Points on a hilly landscape, in no order, each with its height.
From any point a ball takes the steepest step (drop divided by distance) to one of its 2 nearest points. It stops when none of these is lower. Distance is the straight distance between rows; heights are no part of it.
j_982 height 37.5: [-33   8  65 -18  30 -18 -14 -12 -48 -14   1 -17 -16  -6 -22  -9 -44 -10
  13  -8 -38   4   0  11  15  14  -5 -20 -19  17 -26   4  -1]
j_65 height 40.3: [ -2   2  -3   2  -9  -5  -1  -2 -24 -30  18 -59  -6   0  -4 -34   0 -11
  -5 -14   7   2   1 -49   8 -26   1 -14 -14  21 -25   7  25]
j_467 height 55.8: [ 14  -3  32  -4 -20   9   3 -13 -26  29 -15  21  -1  32 -17  29  -9  -4
 -24  -2   2 -19  27  -8   3 -24  -6  17   0  15 -24   0   4]
j_234 height 57.8: [ 28   3 -27  10 -30  44  48 -20  22  11 -25 -21  -4  24 -19  13   6  -8
  -4 -33   1   6   0 -46  17  -3   5   3 -24 -16  -8  10  26]
j_975 height 10.5: [ 19 -18  12 -25  -6  -4   5  45  -3   5 -21  -9  42 -22  39 -12  33   8
 -11  -9   1  24  -4  -3 -16 -26  37  17 -23   2 -24  18   9]
j_484 height 14.8: [ 37 -17 -39  -1   1  19 -12 -20 -12   9  21 -15 -15  34   4  19  -7  -6
 -16 -12   7 -22 -42  20   1  -1 -26 -41  20  14  20  10  17]
j_346 height 69.5: [-13 -21   9  23  31 -12  10  -7 -43 -10  25  -1 -13   5  -2 -16 -29  18
  27  14   6  12  14  27   5  22  16  11  38 -10  -6  -1  18]
j_837 height 46.5: [-21  27  21 -13  12  22  15  -3  -7 -13 -31 -11 -17   5  18 -15 -12 -11
   7  -3 -40  28  -2  24  33  -1  17  16  -6 -31 -20  36  -8]
j_210 height 45.2: [  7  26  26 -11  15   2   0 -19 -26   0 -11   7  -6   9  23  25 -23 -19
   4 -17 -46   0  -3  30 -15   2  10  25 -21   9 -26  14 -16]
j_208 height 21.5: [ -4  -8  -3  13  18  -6 -26 -13 -45  -8  19 -13   1   7 -18  -9  13  -1
  27 -15  46 -29 -19 -22   3  23  41  33 -18  12 -14  -6  -3]
j_89 height 42.0: [-41   7  33   0  23  -3   3 -10 -37  -9  11  -7  -5  17 -23  -7 -38 -11
  19  -2 -14   6  24   3  22 -12  -2   5   2   0 -18 -22  -3]
j_190 height 18.1: [ 33   3 -19  -1 -12   8 -20  -7  -1  24 -13  -4  13   0 -33   4  30  -8
 -36   6   7 -36  10 -23 -14 -23 -36 -25  -2 -16  13   5   1]
j_427 height 31.3: [  4   4  -3  -5   3 -18 -11   3 -10  -1   5  22  -4 -25  52  16  15  14
 -23  28  10   2 -19  32 -21 -16   2  23  24  11 -16  17  -3]
j_34 height 31.2: [ 24   0  -8  14  -9  29  23 -36 -19 -14  10  -8  -7  15  21  22  -4   2
 -13 -28  -4 -17   0   2 -28   0  -1  20  12  18   2  31  -6]
j_316 height 22.5: [ -1 -37  40  -2  26  -4  -8  31 -40  32 -11 -14  21  -1 -24   4   7  13
   1  15  12   7  19   2   8  -5  26  -5  31  21 -17  24   6]
j_860 height 37.8: [ 23   5 -17  20 -24   2  12 -33  -9 -28  15 -40   1   8   3 -14  -7 -26
  -8 -40 -19   8   0 -41   0 -29   0 -20  -9  26  -3 -10  27]
j_809 height 59.7: [ 12 -21  17 -12 -11  25  13   4  -6  14 -27  -8  20  16 -17  20   5   0
 -20 -13 -15 -11  26 -30 -32 -16   1  -8  -1  17   1  16  -7]
j_630 height 25.1: [-19   8  27   4   6 -52 -24  51  -1  26 -18  -2  30 -18 -11 -40 -27   9
  -3  44   6  29   4   5  27  -4  14   1  16   1 -23   5  -4]
j_884 height 32.1: [ 16 -22   8 -21 -43   8  29   3  37  10 -15  25 -21   9  -3  36 -22 -13
 -20  -6  -8  -2  23  -8   1 -30 -26 -27  34  46  -3 -10   7]
j_265 height 32.0: [  9   4 -12 -31   6  -9 -24  35  23   2 -12  -5  18 -39  33 -13  25   4
 -19  19 -28  31 -27  37 -15 -20 -12 -42  -2 -16  17  27 -28]
j_415 height 68.9: [-20  27  11   9  21 -16   1  -3  15 -25  14  15  -4 -22  31   7 -18 -29
  19  15 -32  22   8  23 -36  -4  -4  15   6   1  22 -32 -18]
j_278 height 61.0: [-19 -27 -11  26   6   6  21 -25  11 -22  17 -27  12 -18 -11 -28  27  23
  20  11  36  -4   8 -25 -23  22  15  28   2  -3   9   2  12]
j_29 height 24.0: [ 32  26 -31 -11  -2 -17 -42  -6  18  12 -16  13   1  -5 -25   7  10  -8
 -16  -6 -13 -40   3 -21 -24 -16 -57 -45  11 -15  52   7 -10]
j_519 height 61.1: [ 22  21 -17  -4 -39  15  49   1  25  23 -52   2  -5  20  -1  36  10  -2
 -13 -21  12 -15  27 -52  13  -7  -5   2 -20  -9  -3  12 -10]
j_60 height 4.4: [ 42  14 -10  -1  11  41   2   4  -9   9   2  -3  40  19 -13  16  -7   1
 -40  12 -21 -12  19  -9 -30 -60 -32 -26  30   2  33 -17   3]
j_104 height 27.1: [ -3 -43  16  -7  -7 -15 -18   2 -38   6  18  -5  -2   7 -14   8  12   5
  13  -6  49 -22 -11 -21   2  10  17  17 -25  42 -16 -38  14]
j_272 height 58.2: [-34 -16 -16  21  11 -13  11 -16   5 -20  13   1  11  -5 -29 -48 -12  18
  35  15  24   4  17 -20  12  34  23  39   7 -41   0  -8  23]
j_181 height 25.4: [ -2 -27   0 -52 -52 -14   1   7  32  -7  -9  18 -47   0 -21  19  18   8
 -28 -23  -7 -18  10 -20   1 -41 -53 -50  15  21  24  -9   5]
j_922 height 44.7: [ 14  32 -13 -10 -13  12 -17  12  37  23 -40   8 -26   7  24   4   9 -21
  -7   2 -18   3 -21  31  21  22  -6  -3 -18 -33 -12  27 -21]
j_667 height 15.2: [-17 -15  12 -43 -39 -44 -22  -2  17  17   6  32 -43 -10 -13  16  14  16
 -30   2   5  -4  -5   4 -11 -39 -43 -50  15  36 -15  -7  -4]
j_694 height 63.3: [-37 -40  -3  21  20  -7  28 -39   6 -29  28  -4  -9 -16   4  -8   6  32
  21  20  17   5   8  12 -41  34  -2  13  19   4  13  -8  19]
j_793 height 52.4: [  0 -24 -23  24  23  -3  35 -13  -9 -22  43  -4 -12  25  -4 -42  -5  42
   6   3  22  29 -12  33  19  21   8  33  -5 -33 -23 -11  39]
j_583 height 22.9: [ -5   4 -23  15   7  34  42 -22   6 -21  29 -14 -18  62   1  24 -20  -5
   3 -12  -1  -7  10  26   4   5 -12  -2   4 -10  26 -18  -8]
j_803 height 48.5: [  6  23  38 -13  -5  10 -15 -27 -40  -1  -5  26 -18   8  18  45  -5   6
 -13  -9 -13 -20 -13  30 -11  12  -4   5   6  12 -27  37 -26]
j_683 height 33.3: [-19 -18  44   3  25  -3 -37  -8 -41   0   3 -33  15  -9 -48 -27 -26  -9
   8 -13 -32  -5  -6  -7   1  15   1 -33 -15  15 -11   6   3]
j_846 height 13.1: [  7  -2   2 -61  -4 -10 -13  28  14 -10 -17  25  -6 -19  26  37  42  19
 -13   2 -12  -7 -16  28 -14   7 -27 -13 -18   7   6   3 -33]
j_369 height 40.5: [-45  26  -3  16  14 -29 -38  19   2 -17   1 -23  -9 -12 -26 -61 -27   9
  24  14  30  -7  -1 -30  24  38   4   1  -9  -7  10   6 -17]
j_606 height 46.6: [-13  19  18   2 -11   2  10 -10 -23  -8   7  -8 -10  29 -14  -4 -55 -32
  -1  -2 -11   2  29  -7  34 -38  -2 -14  15  17 -16 -29  22]
j_42 height 55.1: [-10 -33 -11  -3   8  25  23  -9  15 -17 -14 -20   6   4 -28  15  11  -8
  19  -7   6 -25  10 -24 -24  36   8  -6  -3  19  29 -12 -10]
j_310 height 59.8: [ -4  -7 -16  12  -4   4  15  11 -21  -4   4   8  -5  20  26   6  33  19
   8  13  56 -30  20 -12   7   1  38  47  14 -12 -14  -1  10]
j_510 height 63.4: [-26  14   7  17  21 -32  25 -21   0 -16  61  23 -16  16  17   7 -22   9
   8 -16 -21  25 -21  34  -1  31 -14   7 -56 -29   4 -35  -1]
j_430 height 47.0: [ -5  24 -28  17 -22 -16  -2   6   8  16  -8 -14  13  -7   4 -26  -3 -16
 -18   7  28   8   5 -51  17 -22   3   4 -11 -15 -14  11   1]
j_821 height 13.2: [ 47  21 -34 -51 -22 -18 -11  43  14  13 -46  12  16 -14   2  17  26  -6
 -24 -18 -13  -9  27  -3   1 -46 -23 -53 -30 -28  28  -1  -4]
j_250 height 71.9: [-15  19  23  14  23  -7  14 -22   7 -28  16  37 -12 -12  35  43 -17   7
  11   8 -13  12  12  43 -51  33 -19  24  11  12  10 -19 -20]
j_990 height 28.7: [ 18  -9  11  26   1 -32 -28  -3 -27  -5  32 -21  13 -29   5 -47 -25  14
  -8  14   3  19 -23 -16 -18   2   1  13  10  22  -8  17  36]
j_293 height 23.1: [ 11 -19  -4  18 -26   0  23   7   2  33  -1  13 -18  15  14  17 -34  -8
 -27   8   8   9  23  -4   6 -41   1 -24  52  26 -12   4  30]
j_795 height 15.9: [ 22 -15  -2 -21 -13 -21   3  36  -2   7 -18   5  29 -22  50  27  29  -6
 -13  -9  27   3 -19   4 -27  -4  47  16  -2  31 -13  17 -13]
j_896 height 39.7: [ 16 -10 -13 -11  30  27  -9  26  21  14   6  -7  13 -14   2  -4 -12  -5
  -2  11 -33  25 -53  52   6  -5  -7 -45   6  11  41 -10  -1]
j_435 height 24.7: [ 33  19 -30  11 -12  -9 -51 -27  28   7  24  22 -20   1 -13 -14  19  -3
 -17 -15  -1 -22 -31 -11 -20 -25 -58 -39   8  -1  36 -10  10]
j_587 height 22.4: [-15  16  -6   0   1   3 -23  -2  -2  -1  -4  -1  -2  -2   7  -7  22  -4
  -1  19  11 -20  -6   0  -5  21   1   5 -10 -25   3   5 -35]
j_894 height 29.0: [-20  41 -23   4 -12 -33 -11  38 -11  29  -1   3 -17  -4  -4 -11  -2  13
 -20  11  47  -1  24   4  40  -1  28 -34  32 -13 -14  45 -34]
j_106 height 49.5: [-15 -25   6  10  14  24  38 -26 -14  -9  33  -6 -27  30  -4   0  -3  37
  -8   3  -3  16 -19  39  23  18 -17  13   1 -13 -24   0  25]
j_314 height 47.4: [ 11 -14  -8  11 -25  17   8 -47  28  19  -1 -17 -20   1 -29   3   4 -11
  25 -24 -16 -21 -12 -19   1  36 -12 -22 -24  -4   7   7  10]
j_504 height 64.1: [  1   7  -1 -19   5  22 -17 -13  19 -23 -16   6  31 -13 -22  10  27  -3
  13  -4 -10 -37   3 -19 -21  20 -16  19 -37 -27  24 -33 -12]
j_390 height 60.9: [  2  15  -2 -33   1  20 -19   8  -8 -13 -42  -5  17   1 -19  12  18 -25
  30 -23 -10 -34   0 -11  17  33  13  17 -51 -29   4  -2 -24]
j_955 height 44.0: [ 11  -2 -39  34  -2  11  19 -47  16   3  28 -31 -12  10 -26 -16  -4 -17
  25 -13  12  -1  -9 -21   0  12   1 -19  -9  -4  26  -6  12]
j_239 height 62.4: [ -3   8 -32  17   1  19  26  -6 -12 -21  12  -1 -34  14  38   7  15  14
  11   2  36 -13  15   0  17  12  38  25  34 -10 -11  39   5]
j_349 height 66.5: [-37 -16  26  -4  33  12  42  -1 -59 -45  11  12 -32  -4  16   8   2  32
  30 -12  -9   8  18   4  29  28  21  33  37  -3 -19  33   9]
j_79 height 51.3: [  3  24  28  12 -38 -13   1 -15 -15  21 -13   8 -21  30 -12   9 -39 -29
 -20   1  -3   0  29 -27  21 -49   1  -1  15   5 -42   3  11]
j_180 height 53.6: [ -8  13   4  19  -5   4  -7  -1  11   7   0  24   9   6  10 -18  17  22
 -23  44  22   4   9  10  15  -7  -3  54  15 -46 -33   3  11]
j_778 height 27.4: [-30   8  -1 -28  11 -11 -28  26   7   1 -12 -14  16 -32   0 -16  18   9
   0  24 -10  -2  -5  23  -5   6   4 -25 -12 -16  -1  30 -36]
j_388 height 22.3: [ -3   2  -2  12  -6 -28  -4  34 -10  44 -12  -3  -4   0   4  -1  -8  18
 -30  31  24  15  17   9  21 -15  20 -21  43 -12 -14  42  -3]
j_638 height 36.0: [ 22 -15 -29   6  11  14  -3  22  37  12  12   1  21 -34  25 -10  12   5
 -15  14 -15  26 -41  20 -10 -16  -5 -29  17  -4  27   6   2]
j_327 height 49.1: [-26  -3  -1  -3   4  19  49  -8  12  -7 -24 -20 -17  -3  10 -20 -17 -22
  26 -11 -34  28  20  -3  26  20  37  21   2 -24 -11  27   7]
j_895 height 60.2: [ -6  19   6  29  -2  -7   5 -34  22  10  32  37 -10  23   7  12  -3   2
  -1 -25 -16  20  -9  45  -1  28  -5  37 -44 -21 -17 -42  -6]
j_676 height 32.4: [ -1  10   2  23   8 -32 -29  22   2   0   5 -19  36 -33  -8 -61 -24   4
  12   8  -5  29 -17 -20  -1  14  11  28 -20   4   6  -8  14]
j_41 height 56.5: [  4  25   3  29 -34  11  -9 -52  48   4  10  38  -9  11   1  18   7 -18
  -5  -9 -23  -1  11  15   0  11 -20  39 -27  -2  -9 -47 -11]
j_425 height 51.8: [-23  -9   2  10  -5  32  63 -23  18 -11 -19 -22   3  11   0  -4 -10  -6
   6  -2  -5  17  44 -30   5  -3  13  23  12 -14   2  15   9]
j_919 height 29.9: [ 30  20  -2  -7 -15 -11 -51  -6  22   4 -12  44 -25  10  -1  49  17  -6
  -7   4  -3 -35 -13  27  -7   1 -70 -17  -4   1  17 -15 -24]
j_454 height 43.7: [  7   5 -26 -15  -6  12  -8  31  14  -9  -9  -6  14   2  -2 -17  30   8
 -15   9  23 -12 -10 -20  24 -32 -11 -18 -24 -16  12 -44   3]
j_87 height 62.1: [  6   3 -12  11   6  16  13  -2 -16  -6 -14 -44  34   4  -4  -7  14  -9
 -10  -8   5  -9  25 -51 -36 -21   9   5   2   8   8  11   5]
j_612 height 66.4: [-34 -30   4  26  47 -23  13 -14  -7  -7  43  21  -3 -22   0 -21 -15  26
  24  44   4  20  10  30 -19  37  -5   7  26  -9   5 -24  13]
j_35 height 36.4: [-17  14  -9  17  12 -22 -34  17   9 -19  21 -18  -2 -21 -19 -52 -36 -16
  16  17  -4   9 -27  -5  18  23  -1 -10 -16   4  25 -23  -5]
j_689 height 51.0: [ 15 -25 -16 -11 -16  27  24 -30  52  -4 -18 -10  -6 -10 -33  10  24  -3
  19 -24 -11 -23   1 -21 -23  39 -30 -14 -11  -7  43  18   3]
j_70 height 47.9: [  8  -3 -34  20  -4  17   2   2  22   2  13  -2  15   6   6  -7   6  -1
   3   7  21   0 -18   6   8  -1  13  12  -7  -5  21 -37  11]
j_340 height 15.1: [ 20 -26  -2 -41   8  28  12  39  10  -9 -26 -31  43 -25  16   9  38  -2
   5 -11 -16  12 -21   6 -19 -13  15   3 -20   0  16  18   3]
j_669 height 49.3: [  1  15  -6 -15 -21  12 -21  16  22  23 -47  23 -13  -7   2  27  21 -15
  10 -16   6 -27 -22  11  16  53  15   3 -12 -18  -7  22 -39]
j_633 height 43.8: [-27  17 -18  15 -10 -35 -13  11   6  -8   8 -10  -9  -8  -6 -48  -6  -1
  10  22  43 -13  21 -40  20  10   4   9   4 -10 -14  21   2]
j_486 height 25.8: [-16 -16   3 -10 -13 -10 -12   6  31  16   4  30 -32  -3  -1  10  -1  -7
 -18  22  -6   6 -15  18  11 -24 -45 -45  26  24  16 -20   3]
j_317 height 7.9: [ 50  -2 -28  -5 -14  12 -13  -9  18  26  -9   4 -25  18  -5  27  -9 -18
 -26 -17 -22 -11 -19  12  -4 -14 -48 -51  28   8  23  26   6]
j_750 height 38.8: [-17  36  35  -5  23 -35 -18  35  -7  19 -37  38  16 -11  21 -18 -30 -15
  18  21 -17  27  -6  37  38   7  28  20   0  -6 -19  -1 -26]
j_195 height 29.8: [ 14 -12  11   6  -8 -34 -50   7 -33  -3  33  -5   9   0 -13 -25 -10  21
   0   7  40 -18 -36 -10   2  15 -12  23 -39  29 -12 -30  10]
j_819 height 40.6: [-15  49  12   9  -2   6 -29  -1   8  11 -23  22 -26   5  22  10  14  -1
 -11  14  -7  -1  -9  46  30  19 -10   1  12 -38 -16  40 -32]
j_543 height 55.0: [-19  -7 -11  29  20   9  35 -26  -6  -1  34   4   7  34 -30 -41 -13  17
   9  -1   0  24  23   1  16   2  15  34  -3 -42  -3 -19  30]
j_14 height 54.0: [ -9   0 -29 -22 -19  -3   1  30  14  27 -39  -1  -9  -1 -12  16  26   5
   2 -12  30 -11  11 -23  22  32  26 -12 -11 -16 -12  29 -32]
j_13 height 11.4: [ 16  20 -19  20  15  27  12  -3   1  -5  36  -4  15  27 -21  16 -10  -2
 -15  -7 -28  -8  14  -9 -11 -48 -27 -38  31   1  60 -46  -2]
j_102 height 59.5: [  3  46   7  17 -14   1 -19 -15  22  -6   1  10  27 -17  -9  -9 -14 -34
  -2  -9 -24  10  15 -46 -17 -40  -2   3 -24   5  13 -51  -2]
j_665 height 22.6: [ 18  15 -21 -23 -12 -25 -36  19  41  -1  -3  47 -24  -3  31  34  25 -12
 -15   4   7 -18 -18  20 -28 -11 -35 -13  -3  12  11  -7 -29]
j_242 height 19.6: [ -1 -37   4 -15   9  22  22  17  12 -13 -24 -21  10 -15  29  20   7  -1
   9 -19 -11  -4 -10   5 -35  20  26  11   9   7   9  39 -14]
j_132 height 31.1: [-31 -32  24  -1  -1  -6   6 -16  11  -9  -3 -21  -4 -36   0  -8 -10  -5
  21  -2 -25  26  -6   2 -17  29   9   1  -8   9  -2   2   7]
j_970 height 11.7: [ 39  -4   1   1  -7  25 -16  15 -12  35 -11  18  43  13 -35  14  19  11
 -40  15  -4 -10  10 -12  -2 -42 -23 -27  12  -7   9 -13  16]
j_992 height 66.0: [-26  16  16  -1  19  -8   6 -18 -23 -37  16 -21   7 -13   5   1 -22 -28
  22  -8 -13  -1  20  -8 -45  10  11  17 -14  14  10 -25 -12]
j_92 height 62.3: [ 14  31   5  -3   3   2 -29 -10   2  -2 -14  18  39  -2 -12   2   3 -20
  -3  -5  -5 -16   0 -20 -21 -17 -16  23 -30  -8  -2 -38   0]
j_241 height 17.4: [ 13  25 -15  32   5  34  35 -24   5 -27  31 -13  17  55  -9   7 -17 -12
 -19  -5 -11  -6  27  -2 -16 -32 -26  -5  11  -7  27 -33  -5]
j_681 height 3.4: [ 22  16  -1 -51 -19  -2 -15  25  20 -19 -38  22  11 -19  12  27  40  -6
 -13 -15 -24 -27  17  10 -11 -24 -46 -16 -29 -22  19   4 -20]
j_441 height 50.1: [  2  42 -10  31 -12  -3 -19  -9  20   1   5   2   7   4  -9 -40  -9   1
 -21  23  12  14   0  -7  23 -19  -3  15   0 -33 -12  -9  14]
j_903 height 24.4: [-25  -8  34  -3 -16 -43 -23   3 -21 -17  22   0 -16 -11 -11 -36 -12  22
   1  14  19   2 -17 -13  17  15 -17  19 -14  24 -25 -16  21]
j_115 height 22.1: [ 15 -29  -2   1   5 -29  -7  11 -16  -7  16  -4   6 -34  43   7   8  -7
  13  -2  28  -3 -19  -5 -26   6  34  22   8  36   0 -19  11]
j_749 height 46.9: [-12   3  14   8 -38  -9  13 -12  34  34 -26  10 -14  -2 -19  17 -13 -25
 -13   3   2 -17  27 -26  -8   4  -9  -1  11   9  -2   8 -16]
j_440 height 38.9: [-22 -26   3 -32 -18  -6   4  29   1 -26  19 -17  12   0  -1  -6  33  20
 -12  21  42   3   9 -28  20 -40  -9 -17 -18   8 -11 -32  16]
j_829 height 57.0: [ -6  -4  -5   2  -3  20  12 -16 -13  -9   0  17  -1  33   1   7  40  40
  -6  31  32 -25  22   4  11  -5   4  58   8 -26 -27  10  -4]
j_174 height 52.3: [ -3  29  -2  21 -28  22  20 -27  55  11 -28  17  -4  12  -1  16  -9 -26
  15  -4 -13   1  29 -12 -11   8  -6  32  -7  -3   4 -21 -12]
j_785 height 35.8: [ 11 -13  -4 -17  17   5 -10  39   3  18  -3  25   7 -12  49  19  16  20
  -7  28  21   1 -34  56  -2   1  17   1  19   5   0  16 -15]
j_156 height 24.3: [  9 -30  15  -1  -7 -30 -19  12  -8  13  15 -15  26 -27  -7 -20   2  -3
 -14   3   3  22   0 -16 -23 -19  11 -13   9  35 -12  10  14]
j_897 height 17.7: [-33 -19  25  -1  20 -20 -37  25 -40 -11  22 -11  -7   2 -29 -25  -5  23
  15  16  38  -9 -13  -1  39  20   4  -2  -1  12 -14  -2   2]
j_866 height 28.3: [ -7 -36  44 -10  10 -26 -31  18 -33  25 -21 -23  19  -8 -53 -11  -2  -3
   7 -13   1   8  12 -31  12  12  16 -21  -3  17 -30  23   1]
j_144 height 21.0: [ 40  -2 -45 -32  -2   4  -7  50  30  15 -23   4  37 -31  -7   5  48  22
 -20  -3  -1  -1 -11 -12   9 -43 -19 -56 -17 -22  45 -11  -2]
j_817 height 17.2: [ 22  -9  -7  11 -12  18 -10  -4  45  23  -3  28 -15  -4 -21  19   1  -3
 -21   4 -35   6 -15   5 -17 -27 -43 -41  56  21  49  -6   5]
j_506 height 42.1: [  0 -34  -3 -24   1  12 -11 -31 -23 -14  25  -4 -34  17 -28  33  18  28
  -3  -9  17 -49 -30  13  -7  21 -44 -18 -12  10   4  -9   6]
j_162 height 32.2: [-20  22  21   4   6 -37  -8  34   7  25 -24  32  16 -18  22 -24 -17  -8
  13  54  -8  30  29  30  20 -16  10   4  21 -20 -17  -3  -9]
j_534 height 40.8: [ 18 -10 -32  33 -14   1  35 -34  -9  -5  33 -41 -11  24  -5 -32 -20  -6
  17 -20  14  20   2 -27  21 -16  17  -8   3  10   1  -9  43]
j_328 height 27.7: [ 14   1 -20  19  18  35  31 -17   1 -12  20   6 -21  31  27  37 -25   0
   4 -18   9 -10  -1  37 -23  18   4  11  20  13  23  14 -12]
j_696 height 54.8: [  0  -6 -11  18  -3  30  41 -15  15  23 -27  -9   7  18 -33  -1   3   2
  13 -15  21   5  22 -39  16  13  23  33 -11 -16   0  12   6]
j_627 height 35.5: [-37  -5  32  -7 -13 -22  21 -13  18 -30  -5 -10 -10 -38   8 -40 -18  -4
  15  -5 -44  49  -3  -3  16   9   0  10 -18   4 -25 -23  21]
j_888 height 25.0: [-17 -43  13  -8  -2  -2  28   8  30 -11 -10  -4   4 -34  20  26  -2 -15
  36   0  -6   5   2  -3 -27  37  31   9  17  36  22   9 -14]
j_232 height 52.0: [  6  -9  37 -24  10   9 -16  11 -38  -1  -7  17  -3 -19  33  47   9   4
  -9   2 -19  -4 -35  38 -18  16   5 -12  -5  30 -24  23 -17]
j_770 height 64.5: [-24  14   5 -10  28  14  32  14 -38 -39   6   8 -20 -12  40  -3  19  18
  31  -3   6   4  25   2  11  -2  37  24  33 -22  -6  37  -3]
j_146 height 26.9: [  6 -10  -4  11   3 -23   2 -16 -27 -14  33  12 -12 -20  48   7  -3  19
  -2   9  32  -1 -16   6 -22   0  -2  27  26  26 -23  -4  19]
j_928 height 19.9: [ 33  16 -43  12  -8   0 -19 -25   7 -11  43   1 -24  16  22 -12   5  -5
  -9  -6   5 -17 -49   7 -14  -8 -22 -15  -7   9  19 -13  11]
j_852 height 39.1: [-11   5  27 -17   5  -5  19   3  -7 -12  -1 -14  13 -23  34 -11 -14 -13
  16 -25 -36  34  -9  14  11 -11  13  23 -31  17 -33 -20  15]
j_460 height 16.5: [ -9   0   8   2   2  -2 -41  -8 -20   6  -5   8  22 -15  -8 -14  18   1
  28   3  20 -19 -29  -2  -9  47  27  39 -36 -14 -19  10 -14]
j_418 height 17.8: [  5 -20  16 -26  -5 -33 -27  63   4  24 -13  -1  43 -39  -3 -29   1   9
 -13  22  -1  38  -7   1   4 -16  23 -14  -8  24 -10  10  -9]
j_469 height 68.8: [ -3 -18  28  11  21 -18  19 -20 -59 -13  18  12 -14   6  10 -23 -21  22
  37 -14 -14  18  18  -1  10  24  40  32  35  -1 -34  25  33]
j_279 height 46.2: [ -1 -23   6 -26   5  28  15 -11 -19 -22   6 -20 -26  28  -5  14  18  28
  -8  -8   5 -19 -28  13  25  15 -20 -16  -8  -8 -15   9  15]
j_197 height 36.5: [ 23  -9  -3 -17 -20  10 -25 -12   5  15  -8  24 -18  18 -25  37   9   2
   3 -10   4 -48 -14  20   4  15 -39 -10 -10   4  13  -6  -7]
j_257 height 42.2: [-22  22  39  -8  23  10  42 -16  -7 -23   3   6  -3   3  44  13 -23 -15
   0 -21 -55  34  -2  35  -4   5  24  27 -16   3 -11  -7   1]
j_540 height 40.4: [ 18  -8  -3 -13  26  29  -2  19  -1  24 -14   9   7   7  22  12  -3  -2
   6  11 -23   3 -36  60  14   6  19 -11  13  -5  12  16 -13]
j_498 height 35.1: [ -6  54  -5   9   1 -16 -43  37  -5  28 -18  26  -8   6   5   1  19   9
 -18  13  23 -21  11  18  30  10  23 -15  14 -37 -13  45 -43]
j_300 height 57.9: [ 11  23 -38 -14   4   9 -11   4  17  26 -40 -22   0   2 -23   6  12 -14
  19 -17  12 -21  -1 -42  14  28   8 -14 -41 -30  12   2 -13]
j_634 height 11.2: [ -6 -11  27  -7  43  -4 -24  14 -57 -13  23 -28  14  15 -27 -35 -16  21
   2  27   7   9  -8   6   5 -13  -5  -6   7  13 -15  -5  20]
j_824 height 34.6: [  8   0   8  15  -6  22  32 -48   2 -16  24 -23 -13   5  -7   9 -19 -18
  -9 -41 -37   7  -1   2 -23  -9  -9  -8  -7  10   6  -1  14]
j_533 height 51.4: [ 29  12 -44  34  17  24   8   3  39  31  -7  -6  24  -9 -15  -5  -7 -14
   8   0   2  28  -8 -14  -8   7  15  -3  -4 -23  32 -24  -2]
j_135 height 55.4: [ 17  38 -20  37  -9  14 -13  -9  46  23 -12  19  23 -23 -19   6  -7 -21
  10  -1 -11  22  14 -33   5 -12   0 -19  -9 -12  49 -54 -12]
j_25 height 39.8: [ 26  -6   5   3 -51  17  15 -10  63  23 -34  39 -33  24 -12  37  -8  -7
 -23 -18  -2 -18  19  -8  -7   5 -32  -9  21  27  -2  11   1]
j_767 height 43.9: [-10  25  14 -14  34  -8  -2  21 -20   0 -28   7  11   0  15 -25 -18 -11
  18   1 -26  37   1  25  38   0  49  33   4 -24 -26  41  -3]
j_909 height 33.4: [-18 -27  11 -27  -2 -19 -12  22 -37 -24  22  -8 -14  12  12  13  25  25
 -12   9  41 -27 -12  -1  22 -14  -7 -12 -21  31 -29 -26   8]
j_916 height 64.0: [-16   5  16   1  20 -13   5  -7 -34 -26  14 -34  13  -5   3 -10 -12 -18
  17  -3   4  -4  38 -31 -29 -25  28  15  16  10  -6  -2   8]
j_407 height 62.2: [-17 -13 -12  28   8 -25  33 -20   9 -20  48   5  -3   0   9   3 -15  -7
  27 -22 -12  30  -2  32 -22  34  17  20 -25  -9  15 -28   4]
j_967 height 15.3: [  0 -20   8   8 -19  -8  27  13  -8  32 -11 -15  -2  11  -3  11   1   4
 -41   7  22   8  40 -17   1 -25  13 -12  41  13 -21  44   2]
j_249 height 58.7: [ -2 -24  -9  13  10  26  38  -5  17 -10  13 -11  21  -1  -6   6 -14 -15
  28 -28 -17  14   5   5 -24  20  23   7 -12   8  33 -28  -7]
j_459 height 16.6: [ -6 -10   9 -12  47  13 -11  33 -59   2   0 -17  24  30  -7  -2  -6  14
  10  17   6   3   4  13  17 -26  25 -10  16   7   4  22  -3]

Where does a ball stop that starts at each point below?
j_92: j_460
j_87: j_634
j_803: j_975
j_232: j_975
j_504: j_967
j_346: j_681
j_510: j_967
j_349: j_418
